Each row is a point on a landscape with many valleys, with its height.
A ball rolls from a point to the lowest of its 2 nearest points, and stops where none of them is lower. Distance is the straight distance between rows; heights are no part of it.
z344 (h 502): [140  99 163 167  77 101  97 105 130 113 149  77 131  83 163 149 164 166
 140 164 161 166 140]
z277 (h 328): [122 113 168 114 108 107  93  93 147 127  99  87 175 142 144 154 123 154
 135 181 154 153 122]
z685 (h 239): [111 117 121 187 149 140  85 149  89 149 152  72 143 122 133 174 136 103
 142 109 140  93 179]
z271 (h 666): [140 111 164 197  85 124 151 156 103 120 156 137  80  86 168 113 140 151
 142 143 162 126 116]
z803 (h 373): [123 110  77  60 132 125 171 141 181 152 100 157  82 122 113  99 123 103
  71  74 124 146  85]
z389 (h 303): [116 139 101 161 160 146  84 165  70 111 145 102 161 145 105 144 139 100
 143  80 133  78 178]
z687 (h 231): [121 135 147 168 152 127 146 125 101 206 102 127 128 149 125 150  95 111
 118 132 138 101 156]
z115 (h 309): [110  62 127 108 117  93  62 117 139 143  85  71 143 134 117 134 115 152
 107 119 162 199  64]
z544 (h 444): [170 105 143 142 111 157 100  91  88 108 141 105 120  94 121 101 160 122
 118  78 168 134 161]
z952 (h 607): [103 107 145 111 120  79  90 138 144 114 116  86 135  99 205 159 104 168
 129 106 122 154 136]
z665 (h 560): [145 118 167  93 103 127  64 115 179  76 132 137 176 168 159 153 156 169
 133 135 110 111 144]
z422 (h 259): [ 97  85 126  99  95 100  92  86 129 122  89  62 167 130  89 116 119 117
 118 148 170 199  47]
z650 (h 264): [106 111 149 105 105  91 133  97 157 118 104  88 150 112 141 126 106 150
 123 146 167 176  85]
z762 (h 692): [186 111 147 183 113 177 125 129  94 170 135 147  95 133  95 111 138 143
 114 104 149  98 149]
z429 (h 158): [116 130  83  77 121 153 165 139 134 138 128 187 116  86 159 104 106 115
 101  86  93 115 152]
z991 (h 565): [157 142 147 115 128 120 116 142 157 112 142 139 134 159 136 141 164 162
 119  89 114 117 164]
z353 (h 308): [110 135 104  89 162 138 149 121 119 176  77 131 135 124 102  83  76  83
  82 123 133 152  94]
z316 (h 495): [128 193 135  70 173 119 132 106 186 113 117 134 134 164 102 145 142 102
 143 175  71 125 109]
z691 (h 608): [113 156 140 105 124 123 158 141 153  69 163 144 141 112 162 128 143 140
 165 107  94 130 121]
z855 (h 342): [129 126  72  50 151 154 159 124 146 185  92 173 104 115  89  94  93  77
  64  98 109 146  90]
z565 (h 727): [157  87 147 147 116 120 169  93 133 186  97 124  89 139 123 113 120 138
 112 132 164 147 117]
z810 (h 420): [128 146 108 102 145 143 159  67  74 148  97 110 148 111 102  81 101  75
 107 158 153 137 119]
z303 (h 162): [106 137 136 179 149 133 124 148  94 158 141 109 157 144 123 146 120 115
 157 137 140  91 145]
z605 (h 452): [133 125 163 169  65 128 112 106  97  98 157  76 136  82 116 134 179 133
 124 163 190 160 150]
z652 (h 528): [ 67 129 103 177 156 139 148 179 105  82 173 172 138 116 118 134 120 125
 193 139  98 106 109]
z903 (h 542): [ 93 183 132 113 145 137 174 115 141  49 178 144 131 105 137 119 156  99
 174 154  80 151 108]
z150 (h 253): [153 172 109  96 148 177 159 106 105 108 154 171 109 107 119  94 146  76
 130 124 110 105 132]
z4 (h 454): [141 152 133 107 148 117 180  87 166 147 106 115 108 133 100 106 115  91
 132 180 139 150  83]
z947 (h 606): [174 130 119  70 118 126 125 125 187 128 100 126 147 179 106 120 169 164
 106  82 113 123 169]
z627 (h 414): [142 124 112  91 147 113 182 115 190 153  97 128  95 135 103 108 113 107
 110 120 128 151  63]
z714 (h 710): [169 111 140 154 105 174 148  80  92 177 120 145  95 107 119 102 123 122
 114 143 171 126 134]
z311 (h 381): [ 89 154 149 154 127 104 141 164 159  98 165 163 144 150 141 162 128 141
 201 203 106 113  97]
z999 (h 478): [126 148 174 187 100 113 147 172 140 129 159 146 121 138 132 142 134 149
 176 189 141 108 102]
z108 (h 567): [140  95 142 143 126  84  76 147 150 122 139  95 103 114 184 160 143 173
 120  92 125 129 177]
z93 (h 592): [ 93 117 102 155 141 134 153 189 120  95 178 184 135 129 131 139 139 138
 163  87  73  97 135]
z388 (h 543): [143  73 143 151  83  85  99  69 142 123 118  77  98 112 148 131 154 176
 132 152 187 165 114]
z283 (h 298): [180 133 107 123 106 182 126 142  90 185 135 197  93  99 138 119 109 133
 102 101 129  90 144]
z971 (h 509): [ 68 175  77 154 188 143 152 168  97  75 177 152 106 151  76 130 145  95
 191 189  80  86  95]
z717 (h 635): [173 118 127  93 125 134 123  69 155 137 105 100 137 174  77 117 149 140
 118  83 143 134 152]
z969 (h 152): [110 125 102 122 131 142 146 153  88 158 135 178 127 100 155 134  87 129
 115  88  95  95 163]
z164 (h 349): [124  87 131 121 143  97  72 101 135 145  78  54 141 113 130 156 107 134
  96 111 154 185 135]
z265 (h 647): [133 128  95 160 118 167 140 211 116  83 173 202 101 118 112 126 124 132
 125  90  95  93 127]
z830 (h 450): [ 94 140 131 164 110 141 162 150 101  85 168 149 135  92 146 113 125 118
 168 141 123 128 110]
z798 (h 468): [159 106 124 170 116 120 113 208 128 129 142 148  95 156 136 141 168 174
 104  67 110  94 169]
z946 (h 372): [127 150 151 174  84 141 173 143 104  92 162 150 116  87 115  94 144 106
 134 179 153 144 108]
z617 (h 149): [138 150 152  91 122 120 112 139 203 108 133 161 146 168 141 158 130 152
 144 166  94 104 112]
z821 (h 385): [116 120 158 141 131 100  67 117 126 138 112  81 183 152 138 198 112 145
 144 173 131 117 149]
z5 (h 305): [158 152 135 139 113 162 170 103 114  99 150 144 117 105 114  87 151  91
 139 141 148 134 124]
z866 (h 51): [151 109 147  88 114 107 100 142 213 125  99 156 122 176 159 145 130 187
 106 154 100 120 115]
z902 (h 207): [141 133  99  70 123 165 161  93 132 127 134 164 115  91 133  79 134  95
 104  80 129 125 129]
z457 (h 604): [122 192  99 144 160 148 148 124  91  83 166 128 129 145 105 109 130  70
 154 169  96 101 131]
z771 (h 208): [ 97 153 102 113 154 151 164 131 107 178 118 174 125 118 138 116  73  93
 106 128 104 106 136]
z10 (h 388): [117 151 139 131 116 129 155  66 106 133 109  86 156 129  87  98 123 106
 118 166 157 157 127]
z585 (h 458): [146 146 142 104 117 129 105 106 125  58 146  86 175 129 134 123 162 127
 140 102 127 135 150]
z458 (h 384): [123  86 150 125 134  93  45 121 155 148  87  63 152 124 156 196 110 157
 112 150 133 157 142]
z636 (h 573): [138  78 124 140  82 113 130  75 113 131 130  92 100  71 152 102 145 140
 113 120 205 158 121]
z207 (h 347): [139 127 144 100 104 122 112  45 140 106 108  86 165 142  92 116 144 124
 132 147 170 160 115]
z29 (h 488): [ 75 181 108  78 164 128 165  94 124  53 138 115 152 110 142 108 124  90
 141 149  81 156 118]
z678 (h 517): [146 153 133 129 132 140 119 144 111  87 160 130 145 141 116 116 153 119
 143  84 109 107 165]
z944 (h 267): [104 167 163 116 138 105 151 141 203 122 153 172 115 149 153 163 134 139
 179 185  67 127  97]
z456 (h 654): [183 134 135 122 147 161 139  77 110 156 126 122 133 176  67 107 144 110
 109  90 129 113 164]
z6 (h 274): [ 91 157 115 137 167 117 170 160 132 163 126 149 135 155 136 141  95 109
 137 121  86  97 137]
z329 (h 266): [149  99 123 136 118 141 144 139 114 215 117 172  80 112 161 119 105 148
  89  95 133  99 151]
z165 (h 448): [104 164 105  77 158 144 165  90  98 103 117 124 139 111 129  89 100  68
 111 139 114 150 124]
z182 (h 469): [171  85 114 126 130 138  87 103 110 127 126  96  92 104 144 122 157 143
  86  58 154 127 178]
z45 (h 709): [165 113 139 195  92 160 132 181  87 118 151 183  74  83 142 111 121 130
 132 116 146  98 109]
z926 (h 625): [128 116 151 172 116 121 140 119 103 153 126 115 116 107 169 128 118 133
 128 138 147 131 133]
z964 (h 122): [135  75 145  92 133  80  65 146 191 147  69 132 123 164 160 154 113 195
  90 140 120 144 116]
z837 (h 191): [ 94 130 130  80  94  91 120  91 166 104 108  92 168 122 102 114 116 124
 119 198 160 189  48]
z376 (h 229): [136  90 129 120 136 103 160 145 142 179  85 148  85 122 167 114  96 159
  82 105 130 133 124]
z715 (h 177): [135  89 133 115 141  73 125 160 182 182  68 127  92 163 158 139 109 196
  90 114 126 158 119]
z572 (h 438): [117 185 131 116 170 126 149 146 166 114 153 148 133 170 116 143 147 109
 166 146  70 115 131]
z151 (h 561): [116 173  91 176 157 164 154 165  79  92 168 158 108 146  83 111 142  70
 169 191 120  83  99]
z264 (h 605): [118 112 155  75 119  95  73 127 163  90 109 112 167 137 175 153 118 178
 126 123 114 135 130]
z227 (h 445): [ 64 158  81 137 199 128 133 165 102  71 177 132 160 168 108 139 138 112
 190 156  94  94 129]
z863 (h 371): [ 62 155  94 144 169 127 103 168  88 104 158 120 184 152 116 149 136 117
 176 106 109  83 164]
z583 (h 419): [169 120 117 163 111 160 100 195  89 118 149 153 111 135 109 131 149 128
 101  61 122  82 173]
z580 (h 672): [189 128 146 175 125 158 110 101 100 154 134 116 116 171  76 135 162 135
 141 110 147 110 174]
z351 (h 638): [107 113 155 139 148  99 111 142 134 183  71  91 152 145 127 148  75 144
 110 149 137 187 104]
z738 (h 337): [149 158  77 103 111 184 112 173  74 160 155 210 124 114 127 129 120 118
 122 103  92  86 163]
z483 (h 273): [131 127 129 133 170 135 131 115 103 199  79 107 136 140  95 113  73 104
  91 123 133 138 132]
z918 (h 403): [144 126 151 134  94 131 129  83 101  81 144  90 149 102 123 110 159 131
 136 122 167 141 144]
z396 (h 520): [141 100 132 180 128 108  71 196 130 130 151 123  99 141 163 175 157 169
 143  96 116  99 161]
z825 (h 597): [117  90 133 154 117 119 132  95  95 153 121  84 124  60 162 127 124 109
 105 137 170 159 137]
z649 (h 603): [103 141 151 128 144 104 168 138 159 171  92 122 125 143 137 124  74 134
 129 168 134 176  81]
z104 (h 360): [ 83 154 120 145 169 115 149 177 164 146 156 164 136 181 125 161 129 132
 184 144  83  84 128]
z472 (h 307): [119  87 125 112  93 112  93  47 129 128  79  50 150 126  81 138 127 130
 123 133 179 179 113]
z623 (h 695): [146 118 102 184 103 170 121 199  79 112 153 197  97 106  88 130  96 111
 146 110 132  78 107]
z633 (h 376): [137 131  77 114 117 165 120 181  88 135 143 179 140 124 133 131 150 127
  92  53 104  79 193]
z286 (h 551): [115 136 169 156 117 106 180 141 165 149 132 137 115 129 162 132 110 140
 148 191 123 139  97]
z136 (h 490): [138  83  92  92 117 117 121 128 112 147 105 130 103  89 157 110 127 141
  72  51 140 120 159]
z554 (h 512): [156 118 162 107  96 130  70  88 146  87 130  98 168 138 134 144 177 160
 144 125 146 139 135]
z869 (h 494): [111 189 120  79 171 115 152  96 184 123 101 113 115 150  97 124 125  83
 129 179 103 169  66]

For each start below, name the point where the ball stops.
z952 => z866
z623 => z969
z45 => z918
z691 => z969
z762 => z918
z649 => z866
z151 => z303
